Each row is a point on a tangle of strands that fork and nearly touch. The rows are in no order.
In the rows, 128 means zero.
Points whose rows are less than 117 apart are linked; no others are. Some points are linked to none.
zed: [140  89 130 205  79  50  78 129 105 157  87 122 154 113 129 128 120 176
  86 123 123 159 139 105 112 106]
Bafo: [110  82 178 105 111 161 130 140 150 155 153 116 121 181 101 109 143  80
 125 134 147 131 114 149 164 117]
Pufa: [127  77 155 135 128 158 114 187  99 175 161 147 155 146 111  72 134 103
 157 121  86 158  90 117 109  88]
Supo: [113  91 125 143 125 134 118  68 102 188 120 127 137 139 120  98 132  93
 133 122  86 119 133 110 118 107]
zerap: [104 113 149  84  90 141  97  83 153 186 124 148  99 132 144 101 152  96
 180 151 104  83 185 130 178 130]
Keleg: [129 163  86 113 184 158 116 176 127 112 220 132 161 120 145 157 107 136
 140 133  77  94 104 132  90 115]
Vuko: [106 143  83  79 190 150 153  95  93  85 190 144 164 143 107 179 117  90
 137 120 129  92 112 128  87 103]
fafi: [103  99 107 125 153 158  81  64 126 103 139 163  96 134 122 164 176  89
 128 139 178  93 145 156 149 107]
sog: [167 115 180 155 113  84 154 193 140 109 170 129 160 133 170 151 114 141
  59 120 151 146  85 103 111 134]
dobi: [ 91 111 112 131 160 136  66  89 131 112 174 146 119 123 116 181 180 128
  99 143 133  72 163 143 146 124]
busog: [129 106 136 157  97  64 141 157  99  99  97 126  91 113 131 177 129 140
 147 135 121 111 184 145 131 164]
Vubal: [133 106 111 127  79 113  71 160 103 161 141 145 164  69 173  96 105 187
 142 150  60 138 121 132 142 104]
Gel: [109 146 144 126 127 117 112 146 135 126  96 163  93  64 151 131 120 146
 185 123 124 115 200 168 176 114]
nepi: [157 125 195 150 136  88 157 191 143 143 141 146 142 142 154 144 127 114
 106 116 156 173 119 130 137 130]
Lut: [168  51 159 144  70  91  99 156 114 173 123 139 178 149 121 135 122 138
  76 146 136 174 104 129 128 104]
bitot: [129 117  71 107  91 118  83  59 129 104 117 164 149  91 162 181 123 141
  77 160 129 113 118 141 133 150]
fav: [140 151 167 165 120 124 131 155 199 123 123  95 138 148 105 114 142 172
  76 123 135 139 101 134 166 158]
kupo: [127 141 168 166 183 102 117 202 132 194 199 164 117 141 131 137 161 110
 117 132 122 142 144 139 112  92]
zuru: [127  63 122  84  84 143 134 131 146  94 126 114 107 193  75 101 118  79
 130 161 109 117 112 140 126 158]
tuzor: [160 134 152 165 121  78 132 167  86 206 117 134 149 121 152 123  98 118
 144 100 122 151 166  95  86 108]
Tamu: [100 140 121 120 125  89 188 103 118 171 108 103  77 138 113 135 120  90
 166 120  89 107 190 128 120 151]
Pume: [162 116 151 169 170 141 107 129 103 149 149 133 117 164 139  67 165 102
 128  95 162 144 108  74  91 101]
riro: [113  78 135 149 103 123  85 130 158  93 142 138  86 157  83 159 172 113
  85 155 145 107 152 140 163 129]
mipep: [132 105 137 200 168 126  72 137  62 168 135 178 147  94 176 130 179 138
 125 116 144 145 131 108 112  96]
Vodif: [130  80 155 158 170 140 132 172 143  72 134 131  92 181  86 134 166  94
 126 137 168 141 127 148 123 113]
nev: [ 86 186 127  82 207 125 208 133 144  87 121 114 124 152 147 186 138 104
 121  73 184 106 140 115 116 120]
kot: [137 126 115 165 116 100 135  52  69 194 115 133 161 116 108 127 109  91
 114 114  72 130 136  94  73 134]
Rume: [146  68 149 186 132  99  76 160  84 146 127 175 126 109 146 152 162 138
 122 144 118 137 154 137 125  90]
pim: [157 115 107 158 122 131 152  56  90 182 150 130 178 128 117 127 117  87
  66 131  83 160  92 100 100 126]
fopo: [109 142 143  93 103 124 159  93 204 146  98 124 111 144 113 158 126 100
 101 144 150 117 145 157 161 174]
Zoga: [164  84 148 122 109 136 166 109  82 102  83 118 159 125 154  82 101 110
 144 101 175 177  80  73 105 131]
pugun: [144  87 114 121 116 111 121 147  65 123 145 149 166 115 151 165 121 111
 123 147  72 128 110 126  78 113]
rudef: [ 96 145 101  57 125 158 175  85 150 160 115 135 152 123 137 140 118 109
 168 133 143 114 122 156 141 139]
figed: [106 171 110 117  99 124 146 136 185 199 156 115 138 126 125 123 101 152
 130 137  77 122 148 122 139 148]
ruv: [ 88 106 159 139 162 136 109 159 145 138 154 136  81 154 106 118 167 141
 131 129 143 111 171 149 175  98]
mora: [104 115 151 147 193 127 135 147 127 183 176 146 122 177 127 158 157  65
 127 121 132 133 132 132 105  71]
kabe: [144 137 134 168 163  69 181  78 131 138 102 125 144 129 174 161 135  97
  67  78 193 146 119  96 109 142]
bupod: [124  91 102 125 104  71 156 122 108  98  83 141  84 128 132 194 118  87
 127 148 120 106 185 149  99 163]
Zef: [125 165 124 138 196 110 107 198 133 154 191 158 139 123 159 159 155 114
 102 124 138 126 131 161 125  84]
vit: [110 127 117 155 137  91 141 132 117 170 150 120  97 142 107 150 142  85
 128 137  84 116 177 121 117 129]
Suf: [142 137 105 139 112  81  99 152 152 192 167 144 172  93 152 173 131 141
 101 149  70 123 152 136 123 124]
posil: [143 125  81 140 161  98 121 104  85  60 128 125 107 118 131 181 145 103
 157 153 123  99 165 119 106 137]
ger: [142 112 131 141 157 129 170  79 152 139 134 116 136 207 103 154 158  78
  60 123 175 156 113 119 124 124]
dupod: [107 128 110  88 114 169 143 109 124 106 100  95 104 136 105  84 127 123
 195 149 137  93 133 134 132 150]
lil: [140 148 157 153  80 105 103 187 176 116 135 138 133  66 123 152 114 194
 114 141 102 144 130 176 172 149]
rumap: [110 105 130  77 130 214 123 151 178 144 153 129 160 155 118  85 111 133
 129 153 107 108  79 148 159 111]
dop: [134 164 117 127  91 119 147 138 184  72 118  72 134 133  90 161 115 182
  76 146 103 111 109 134 115 182]
zum: [164 120 156 138 113  93 190 150 114 112  94 111 150 133 144 100  95 132
 147 102 163 171 113 106 115 150]
lumu: [ 95 143 148 119 188 151 146  95 148 164 114 136 127 138 151 128 150 112
 133  92 190 149 122 139 159  96]
kekot: [ 67 181 162 112 169 160 156 185 164 142 154 103  98 153 101 133 123 147
 175 112 129 107 161 148 157 115]
Ris: [112 110 104  80  95 156 111 103 187 144 173 143 135 173  76 140 116  71
  75 158  95  98 124 134 141 162]
mez: [111 106 110 137 124 166  81  87  77 154 135 128 114 120 118  86 134 114
 179 134 107  96 131 106 134 107]
pobe: [133 108 167 119 135 148 170 162 119  99  93  99 105 193 109  67 125  97
 189 113 170 166 106 108 134 132]
Muta: [131 124  90  83  76 125 118  84 114 148  95 163 155  56 167 140  85 155
 153 138 116 123 117 147 148 144]
sonet: [117 126 127 154 103 118 118 146  93 166 118  96 116 109 114  81 123 164
 161 138  61 128 152 108 104 121]
Remo: [122 172  86 166 147  53 111  83 110 126 116 116  97  90 107 185 128 148
 125 127  91 103 170 102 104 144]
sebur: [ 93 214  89 163 165  87 129  85 151 144 141 106 101 102 105 177 144 182
  98 104 116  96 170 126 118 149]
sifi: [169 154 136 140 168 110 154 210 130 120 175  97 110 182  98 102 115  89
 135 102 106 123 122  89  61 117]
dugus: [109 151 126 141 135 152  91 133 118  62  97 118  63 117 112 100 141 168
 174 123 137 113 146 146 159 119]
gis: [157 120 160 133 101 112 104 233  99  72 127 115 126 140 104 112 100 171
 134 151  88 167 103 155 126 122]
dedin: [ 99  84 159  90 101 164 105 119 160 146 122 153 108 147 119  87 140  79
 141 154 130 105 166 147 197 118]
Foge: [ 95 168  98  78 175 173 158 120 148  57 101  88 141 169  73 135 130 127
 125 108 145  85 107 140 106 151]
soper: [107 153 142 100  75 134 103 121 144 163  93 138  89  82 131  98 116 124
 191 147 110 102 207 149 177 124]
Kima: [143 181 145 168 146 127 118 139 127 135 120 130 122  96 145  95 136 187
 143 120 143 151 120 123 138 134]
Puga: [113 169 103 151 134 116 126 137 149  84 113  81 107 147  75 133 129 164
 103 127 115  98 133 134 119 158]
rogob: [102 105 129  87 136 225 100 146 141 149 177 167 149 141 146  87 115 146
 187 155 108 115 113 151 168  98]
bisi: [106  68 131 151  57  88  73 124  83 161  86 160 121 113 134 134 117 132
 121 145  71 103 173 109 116 115]
vamik: [173 153 167 160 101 114 120 168 129  73  76  90 140 108 126  93 123 194
 111 107 150 190  89 106 125 146]
pon: [132 114  91 125  99  96 152  39 131  85  73 117 117 145 117 171 110  91
  91 138 126 112 132 135 109 160]
mef: [125  92 124 157 131 116 101 129  89 153 156 151 126 119 136 171 152  99
 125 141 119 134 173 157 118 118]
geni: [161 134 127 157 123  86 116 157  88 203 140 170 189  97 186 140 127 139
 101 115 112 153 140  86  86 104]
gez: [121 164  79 109 154 142 151  50  83 167 100 125 147  94 153 124  96 100
 178 107 107 128 110 109  85 128]
nipa: [128  85 129  78 111 174 125 128 157  42  94 127 118 155 106 119 116 118
 121 154 164 123  84 146 142 128]
gor: [149 124 157 131 137  93 189 149 125 142 121 139 142 130 187 149 151 101
 128  96 195 174 138 127 134 114]
tasa: [119 158  93 114 190 161 141  93  95 166 152 122 146 107 141 100 103 111
 166 119 114 123 116  98  87  95]
funu: [ 99  90 127 169 148 147  98  63 110 131 107 139  95 158 113 128 183  98
 151 126 170 115 154 120 139  91]
Tipa: [127 140  82 124 158 177 123  96 125  96 107 123 129 129 132  98 131 153
 136 111 147 117  92 118 129 147]
tofeg: [113 133 126 162 115 147  75 135 105 159 154 120 118 107 131  94 142 152
 165 147  86 100 163 130 135 108]
fada: [125 168 115  83 172 169 156 188 135  82 142 132 139 133 138 104  78 155
 195 134 110 123 118 126 112 122]
losi: [107  88 151 131  53 116  52 125  88 176  91 177 159  68 162 129 122 135
 136 146 102 120 170 137 157 101]
zot: [124 188 140 156 115 130 103 151 155 113 118 116 124  69 144 121 106 215
 132 118 106 138 131 150 156 143]
div: [163 142 121 119 108 123 136 111 148 128 144 145 184  89 192 146 107 187
  90 118 138 159  86 126 153 142]
gurup: [130 136  80 117 111 138 132  96 142 133 152 112 129 139 116 141  97 131
 116 131  90 111  94 119 107 153]
nani: [133 100  65 122 120 117  79  59  82  75 142 143 158  92 130 154 124 115
  77 167  89 121  73 124  74 118]
ser: [129 147 115  97  93 162 143  50 164 199 101 108 122 131 131  70 108 146
 131 104 126 130 121 107 142 155]
nekuf: [121 111 212 160  59 106 115 196 152 129 107 108 107 138 104 113 108 158
 141 119 132 165 152 152 181 138]
gogi: [153 104 127 198 115  55  89  97  90 135  86 104 120 137 106 120 133 140
  91 113 134 157 115  70  85 127]
rusop: [173 114 155 156 158 133  99 206  84 132 139 115 130 147 141  73 133 128
 140  99 166 155  87  92  92 101]
Mun: [155 135 186 139  84  93 185 181 134  99  81  91 137 156 109 134 114 136
 140 109 148 156 140 111 115 174]
fid: [113 102 149 123 134 168 120  67 156 163 143  94  98 210  78  90 171  94
 116 137 138  85 144 114 167 108]
sovol: [101 167 123 154 147  94 157  83 156 142 113 102  99 135 107 175 153 123
  88 104 141 104 186 143 135 156]
sez: [115 106 137 166  90  61  74 164  84 111 104 126  88  87 108 134 123 165
 142 153  95 116 178 153 153 132]
Doroz: [123 166 161 138 128 107 145 169 122 215 122 113 118 118 126  94 119 132
 172  90 118 150 158  98 122 110]
lanef: [139 142  86 158 136 153  73 119  87 155 148 171 156  69 172  89 125 173
 151 140 119 142  94 111 107 104]
dav: [137 174 151 164 174  78 188  98 163 146 133 122 132 157 141 177 170 104
  75  91 195 158 141 119 123 125]
sunes: [165 129 100 121  99 118  97  97 157 144 141 156 167  80 177 177 135 166
  67 148 134 127 120 159 155 131]
luf: [156 125 154 135 107 105 110 178 153  54 127 147 117 101 147 170 126 162
 110 142 118 144 131 186 164 139]
mafis: [140  89  92  59  61 151 123  74 134  75 120 141 128 135 111 141  95  75
  90 184 125 123  84 142 117 171]
mizu: [130 115  96  89  96 116 138 139 114  84 120 100  96 126 112 135  94 105
 184 151 103 103 128 139 116 148]
zelob: [103 133 157 136 163 154 132 164 146 148 179 105  96 188  93  96 145 128
 159 129 102 106 165 133 133 114]
bobin: [110  52 145 127  77 107  70  94 109 138  88 182 130  92 143 152 125 104
 133 152 132 120 155 161 166 132]
mol: [114 181 101  89 152 152 175 131 146  41  78  89 112 131  90 147 112 162
 155 113 137  83 136 124 124 176]
ved: [148 131 115 131 114 132 104 206 101  43 134 114 106 105 119 115 120 169
 163 154  94 138  93 133 100 119]
rata: [ 89 207 122 101 178 109 184 104 142 143 127 119 118 103 164 174 126 113
 112  75 164 125 140 124 141 124]
zabaf: [126 133 136  73 115 204 137  95 179 141 125 107 134 167  97  77 115 116
 125 149 133 113  79 142 147 146]
setil: [120 167 118 122 183 104 136 173 130  94 190 154 119 125 151 186 138 124
 131 125 145 118 176 151 114 105]
rarez: [164 139  97 137 130 110 145 133 102  69 101  84 105 120 114 118 114 142
 142 132 115 133 106  81  90 144]
gikuf: [148 100 135 146 135 110 106 161  76 128  98 131 123 117 145 104 138 137
 151 121 148 159 115  98 114 108]
Vog: [150  80 120 116  99 128 124 150 142  99 144 109 148 151  95 112 124 138
  87 164 103 160  75 128 116 130]
kape: [117  94 106 131 101 120  62 116 127  95 114 171  96  83 138 180 148 133
 140 154 136 117 157 182 168 124]
mimet: [139 141 126 192 172 135  82 163 126 119 145 107  95 175  85 108 175 132
 119 107 136 109 113 103 113 130]
Zuk: [130 148  93 102  89 111 134 129 133 145 133 140 132  77 160 153  90 145
 147 143  82 131 156 165 125 143]
Zamef: [134 141 174 136 103 132 115 196 151 105 133 119 111 132 102  88 115 167
 152 130 109 148 120 160 163 123]
bis: [104 142 138  95 117 188 138 110 205 104  91  89 140 160  80  92 152 154
 105 137 142  93 104 133 170 158]
nerid: [108 152  83 101  80 129  96  69 151 170 143 140 124  97 124 139 130 103
 116 166  87  92 149 130 146 149]
vitun: [165 128 116  80 141 121 184 130 100 102 141 154 178  86 220 111  86 101
 164  99 153 150 113  97  99 115]
kov: [115 167 143 125 197 123 179 122 141 101 130 118 107 163 112 197 161 105
  91  84 197 143 142 127 127 115]
kerun: [135 164 160 121 130  84 228 150 162 122 107  93 134 156 126 156 130 122
 118 113 145 145 149 123 131 171]
Dito: [116 122 114 173 113 107  78 118 154 115 109 149 107 106 108 159 165 157
  87 145 147 120 148 157 149 126]
ret: [101 176 101  82 180 143 157 132 119 117 122 148 116  85 147 144 125 146
 196 117 146 123 162 172 141  90]
fim: [108 137 143 116  83 131 120  56 208 143  79 107 141 145 116 128 154 121
  64 137 130 121 134 134 162 177]
siro: [140  95 164  94 126 179 166 158 143  75  90  98 132 178 102  88 139 109
 141 116 159 150  72 154 137 128]
zoluz: [129  66 130 131  91 105  95 190 116  61 135 149 103 124 114 176 138 130
 115 171 105 139 139 190 149 117]
Lin: [129 165  60  78 128 164 143 107 118 122 135 124 159 121 137 101  79 151
 153 150  88 129  79 127  98 142]
repav: [180 104 138 159 153  98 125 137  69  61  89 141 114  99 179 120 147 138
 144 101 171 144 115  98 101 126]
fov: [142 135 152 162 163  93 167 206 119 126 124 112 101 163 104 122 143  97
 145 115 132 149 150 102  99 132]
lud: [135 147  91  91 139 127 190  82  84 132 127 141 169  98 189 148 105  85
 162 115 119 133 129 113  98 127]
Fila: [162 151 116 117 154 127 158 160  99  98 105 140 132  89 184 103  93 121
 190 102 155 131 130 110 101 116]
Lobaz: [102 192 103  89 180 141 169  90 156 123 113 148 134  77 178 177 135 144
 148  98 181 120 137 163 146 113]
pavit: [160  79 150 103 112 136 162 158  94 153 136 186 188 111 188 144 115  93
 152 126 165 173 129 133 138 104]
mipa: [121 137 177 178  83  98 122 155 167 134 120 114 101 145  88 149 139 160
 105 152 133 144 140 147 173 159]
Zus: [147  59 163 146 119 116 108 172  87 176 153 151 165 168 106 111 135 105
 106 131 135 170  97 107 111 111]
Faf: [176 122 135 158 116 105 155 131 143  90 150 136 173 105 180 137 103 163
  51 114 156 162  82  78 122 143]
samas: [101 171 146 116 145 144 151 145 165 199 169 118 134 125 132  94 107 151
 150 119 118 138 131 129 124 116]
Lodo: [123  52 114 126  97 117  67 141 138  85 142 135 100 132 100 155 157 108
 100 184  91  98 134 148 133 110]
begek: [ 85 123 110  93 158 177  90 122 139 134 154 159 129 125 120 123 116 149
 168 144 124 103 126 166 142 113]
sarat: [162 142 167 193 125  49 148 186 136  66 123 122 106 147 115 164 145 153
  94 130 144 155 157 131 115 151]
nevi: [124 111 136 150  99 110  85 134 110  68  78  97  56  88  91 110 126 162
 135 148 117 126 158 141 137 138]
neb: [121 130 142 101 128 190 103 138 128  85  87 126  84 123 117  60 105 149
 198 129 144 107 124 142 161 118]
naba: [144 111 156 164 148  78 140 161 126 147 166 128 127 166 136 172 143 119
  88 133 119 147 128 131 142 138]
vabof: [127 103 119 148 127 148 103  61  98 144  69 101 114 134 114  72 145 134
 149 106 146 143 116  74 113 133]
Tup: [120 161 108 120  90 153 119  72 202 176 108  97 140 104 122  99 122 141
  91 125 124 121 111 122 169 161]
lapa: [128 153 155 178 143 158 109 113 139 179 110 103 116 119 124  45 135 186
 145 102 161 150 102  92 154 136]
Mazin: [139 118 122  70 136 165 136 161 140 119 146 173 161 122 174 157 115 137
 142 154 137 147 109 190 148 116]
tati: [111 104 139 109 106 141 124 108 172 227 158 143 166 150 128 116 121  93
  95 139  93 135 134 128 144 134]
vaz: [101 194  70 111 149 148 138  26 143 164 153 114 136 107 103 156 117 128
  76 116 113 109 122 115 135 152]
pela: [135 125 166 128 158 140 152 185 165  73 130 138 123 171 114 176 176 122
 120 113 177 132 134 185 148 114]
vasa: [119 118 189 130 111 159 123 149 140 141  86 122 128  93 129  58 119 162
 174  82 156 168 127 146 183 118]
dumi: [ 97 156 112 117 102 132 160 110 154  72  84  80  98 149  62 135 131 139
 134 116 126  81 146 121 126 189]
pak: [133 113 136 101  84 120 151 175 112 164 122 150 143  99 147 136 109 122
 177 151  93 136 165 152 135 129]
Tuleg: [166 102  81 108 127 152 148  79 105  79 149 138 201 123 147 138 103  93
  90 134 133 122  69 111 114 104]
futo: [136 161  83 115 156  99 182 105 120  46 160 125 151 109 145 194 119 121
 110 105 146  98 153 127 119 124]
tur: [122 115 196 154 113 121  89 125 127 159 135 138  70 149 116  97 191 141
 149 144 136 120 176 149 188  99]
Git: [156 135 134 146 147 114 144 113  93  35  90 138 102  93 182 151 140 151
 144 111 195 134 153 126 129 136]
Kub: [146  73 128 129 117 145 165 126  78 135  78 118 124 166 120  70 130  91
 159  95 179 166 105 106 103 123]
relem: [149 115 139 148 137 131 126 223 121 153 172 122 129 165 119  70 115 111
 146 132  80 146 118  94  81 118]
nezo: [147 140  76 108 153 132 175  56 100  69 164 128 177 125 127 175 105  92
 107 131 123  91 106 116 102 139]
Miv: [106  82 130 158 134 146 101  81  60 124  72 116  78 112 114  60 152 127
 176 122 113 118 133  82 118 110]
ruki: [143 115 129 180 137 104  91 159 125 123 164 118 101 159  99 137 154 136
  91 138 100 146 117 122 108 119]
ramu: [ 96 122 158 134 158 131 150 173 140 169 191 113 125 207  82 144 136  80
 117 135 115 123 167 136 134  97]
zar: [169 110 123 160 131 122 121 180  79 172 184 163 173 114 162 149 137 101
 110 119  69 141 125 111  61  95]
voted: [152  84 166 114 129 109 171 132 110 182 124 155 196 134 202 143 127  71
 119 100 192 169 129 100 155 109]
Notut: [119 108 119  67  99 173 134 155 179  90 127 149 136 138 121 149 122 108
 116 165 140 125 102 180 146 141]
pav: [154 142 168 166 126 156 123 172 163  88  93 108 142 144  98 100 151 152
  94 116 162 171  67 124 139 134]
kosuf: [153 131 161 187 180 123 109 162 128 160 163  92  83 182 103  56 149 125
 129  99 129 135 127  76 105 102]
regok: [120 126 124 117 123 142 121 102 104  94  60 150  81  71 165 131 122 151
 199 114 158 108 172 166 169 145]
virud: [124 117 107 151  86  92  71 168  99 153 153 148 139 100 141 141 125 165
 105 154  51 145 153 132 125 126]
nuf: [114  99 155 126 162 154 151 110 148 164 135 114 138 210  93 102 167  96
  91 115 168 155  94 132 137 110]
vano: [ 78 135  87  77 203 154 137 134 112 101 173 175 145 150 102 204 138 114
 141 127 135  69 143 154 117 104]
movu: [137  64 107  99  72 116 103  91 144 123 103 125 109 147  82 130 107  56
  95 168  96 118 111 127 115 153]
Godi: [161 116 130 176 118  65 133  66  98 116  96 120 148 133 151 150 122 125
  82  98 160 172 114  80  90 143]
vop: [124 152 152 191 124 128 137 109 135 134  85  69 104 141  99  72 133 175
 112 100 131 158 108  91 129 148]
Lik: [142  45 148 125  56 109  72 141 153 140 115 167 161 117 144 144 132 137
  74 143 152 154  88 160 159 119]
lene: [ 78 158 117  86 108 123 132 139 185 136 165 125 108 146  78 191 130  92
 110 136 112  64 181 138 154 159]
divo: [116  97 155  92  57 139 114 120 180 181 139 146 133 179 109 123 108  86
  87 171  98 120 128 130 156 152]
Pepit: [147 128 109 131 147 115 177 101 115  62 115 110 144 113 171 159 140 128
 118 105 183 131 137 118 105 136]
Gizot: [158 126 107 133 121 154  79 191  91 140 180 146 150  76 157  94 108 182
 132 144  97 150  92 132 118  97]
poma: [124 130  89  70 118 156 137  53 123 180  98 130 163  76 178 116 106 140
 168 134 148 138 116 139 144 140]
noni: [137  67 134  86 111 131 139 155  95 175 129 182 152 105 155 151 125  79
 166 153 124 140 141 158 131 116]
Magu: [153 128 166 172 187 150  93 204 109  86 122 154  85 132 152  56 125 135
 156 110 173 142  89 121 114  92]
bira: [105  87 154 139 174 153 144  83 107 163 122 155 111 149 133 112 178  81
 143 118 189 143 125 117 153  90]
pugof: [130 127 110 119 135 128 145 164 103  41 100 123 107 121 110 130 110 151
 147 147 129 127 126 145 109 153]
zugo: [132 165 107 153 115  81 146 145 161 199 177 125 175 114 145 143  93 151
  91 133  74 150 128 111 113 141]
Fedo: [148 100  55 116 123 113 114 119  81  73 171 134 156 115 148 175  92  94
 108 168  64 111 103 114  74 121]
Pob: [ 91 130 118  97 113 153  84  78 148 140 187 129 117 174  72 136 145  83
  97 154  92  49 136 134 143 135]
Radid: [115 192  86 129 172 112 133  42 123 159 167 134 132  98 139 189 136 120
 104 115 127 105 143 132 123 109]
rak: [124 122  96 153 154 133  87 106  50 162 140 158 149  85 189 116 151 136
 158 125 119 127 138 105  87  97]
vebo: [ 93 180 119  95 123 105 172 120 179 154 125 115 105 134 103 181 142 101
 133 128 141  96 180 164 156 149]
renur: [100 137 150  89  90 157 129  49 144 175 101 129 125 140 130  82 113 107
 155 136 131  95 151 112 162 125]
sizu: [129 166 106 139 188 105 142 195 117  88 200 148 139 118 152 172 123 126
 137 111 116  93 117 125  69 108]
Peda: [139 149 124 129 175 113 129 172  81 134 166 148 118 116 165 138 143 103
 152 111 124 121 131 108  65 101]
Sosi: [172 122 184 188 115  87 134 172 116  67 112 116 115 127 121 126 125 191
  82 115 152 175 114 120 126 145]
Zako: [110 171  77 114 183 179 115  85 124 153 152 122 159 116 142  76  99 133
 129  97 117 143  54  88  84 115]
tuv: [ 82 134 110  73 181 162 137 134 123 124 154 174 133 113 148 171 127 122
 183 138 153  88 144 171 140  99]
fak: [ 98 124 137  83 167 176 174  80 159 166 138 112 146 145 134 109 119 122
 159 106 166 133 121 125 136 106]
kek: [156 172  73 155 134 116 152  97 118 105 149  83 133 127 115 133  93 134
 102 133  93 134  85  92  74 143]
livo: [130 164  94 128 118 109 153  28 154 139 110 109 156 115 118 172 107  96
  76 138 116 110 133 127 119 171]
pibab: [ 60 128 110 102 146 148 121 140 168 127 187 122 114 179  63 133 139 106
 104 147 108  73 168 150 135 135]
Pof: [145 112 124 113 112 107 123  99  90  91  62 137  95  90 160 165 129 120
 146 124 180 126 150 136 137 142]
lerop: [138 131 150 117  94 176  68  98 161 127 118 122 111 116 114  87 155 180
 103 145 120 112 110 132 170 131]
gat: [163  86  81 117 130 127 157  32 106 141 123 143 189 128 140 131 116  99
  80 147 116 139  84 120 109 138]
ler: [ 97 147 153 103  76 126 117 143 142 152 118 101  96 122 100 115 120 142
 154 148  97  94 185 159 171 161]
vul: [123 111 127 143 116 149 123  81 113 119  86  63 104 155 101  55 131 159
 105 123 132 164  81  70 126 140]
Nunat: [121 129 139 122 142 110 180 145 104 151  95 103  86 154 117 118 125  90
 182 109 131 143 161 117 107 147]
zala: [160 173 142 116  89 142 140 148 120 144  88  96 159 103 132  63  79 192
 158 113 116 176  68  95 125 140]
dupig: [156 158 145 123 184 122 136 194 102 125 154 147 136 101 167  86 101 128
 186  93 128 109 115 115  57  89]
Kud: [142 173  61 101 112 147 135 102 123 123 154 123 179  68 188 126  81 158
 134 134  78 133  60 120 105 126]
Kol: [125  95 159 140 101 123  96  92 126 152 127 115  90 172 104  92 150 136
 116 151 129  92 157 120 165 126]
fasab: [122 139  89 124 141 179  86 191 118 105 192 134 147 119 128 103 106 159
 149 167  80 118 104 131 103  94]
tufoz: [116 153 159 140 161 159 134 137 182  74 108 131 110 155  93 156 170 158
 109 112 180 125 131 155 177 132]
rul: [136 148 122 182 191 128  74  94  95 158 159 123 121 122 134  83 163 100
 130 102 128 121 101  72  58  93]
bize: [157 155 178 130 116 160 139 175 136 165  83 124 158 103 141  61  97 186
 161  85 165 188  87 124 140 140]
naz: [125 124  76  75  95 155 112  75 138  60 101 128 136 105 128 160 111 121
  97 161 134 115 103 146 134 148]
mar: [106 154 133  98  66 134 125 142 178 163 150  97 111 143  97  82 103 127
 134 154  75  98 135 132 157 154]
feto: [151 170 135 101 124 164 168 190 129 100 104  97 147 111 135  83  89 167
 177 117 119 156  90 123 107 144]
bamog: [135 129 156 136 128 106 203 104 165 116 113  82 132 190 101 146 148  83
  82 113 157 145 126 130 134 163]
Val: [126 136 196 129 112 162 131 115 175 150  83 142 118 118 131  96 138 154
 129 101 171 160 114 168 181 138]
viri: [ 99 136 189 115 122 173 151 114 199 112  91 107 101 149 106 107 153 148
 130 110 167 120 135 153 192 155]
bele: [145 178 122 154 130  89 146 190 153  74 150 105  93 137 108 172 137 158
  94 125 122 119 151 128 125 155]
ranu: [ 79 158 114 121 201 130 116  72 130 143 150 148 112 135 107 187 168 134
 110 110 145  79 154 131 133 103]
das: [157 120  97 109 107 132 138 124  78 168 122 140 171 105 153  93  90 128
 140 121 103 144  93  90 116 127]

A fork is a point with three links, a tip a point with one. Leave the first point through the second and follow the links. Name the first fork or tip that comes.
vaz; Radid | nepi
bisi; losi | mez
Miv; vabof | bisi
bamog; kerun | Mazin
rudef; fak | pon

A fork is a point with three links. Follow the links from the first point to the second and name the forks in between, in order.
tasa; Rume | sizu Gizot
dobi; renur | nepi Pume rusop Git soper zerap
mez; zum | nezo Git soper zerap
Zus; nani | Gizot figed
virud; vano | figed soper Git nezo
nipa; mipep | zerap soper figed Gizot

Name the points in between on the shortest way along the links from the first point to the second, in order.
zuru; dobi | movu mafis naz bitot sunes div Faf sog nepi gor voted pavit noni pak Zuk Muta poma rudef fak lumu bira funu fafi
naz; ret | bitot sunes div Faf sog nepi naba ruki mimet kosuf Pume rusop gikuf repav Git Pepit futo nezo Vuko vano tuv
Kol; rul | tur ruv zelob ramu mora kupo Zef setil sizu Keleg fasab Gizot Vubal virud Suf zugo figed mar ler soper Gel regok Pof Git repav gikuf rusop Pume
setil; siro | sizu Keleg fasab Gizot Vubal virud Suf zugo figed mar ler soper zerap dedin Bafo nuf ger bamog kerun Mun zum Zoga Kub pobe
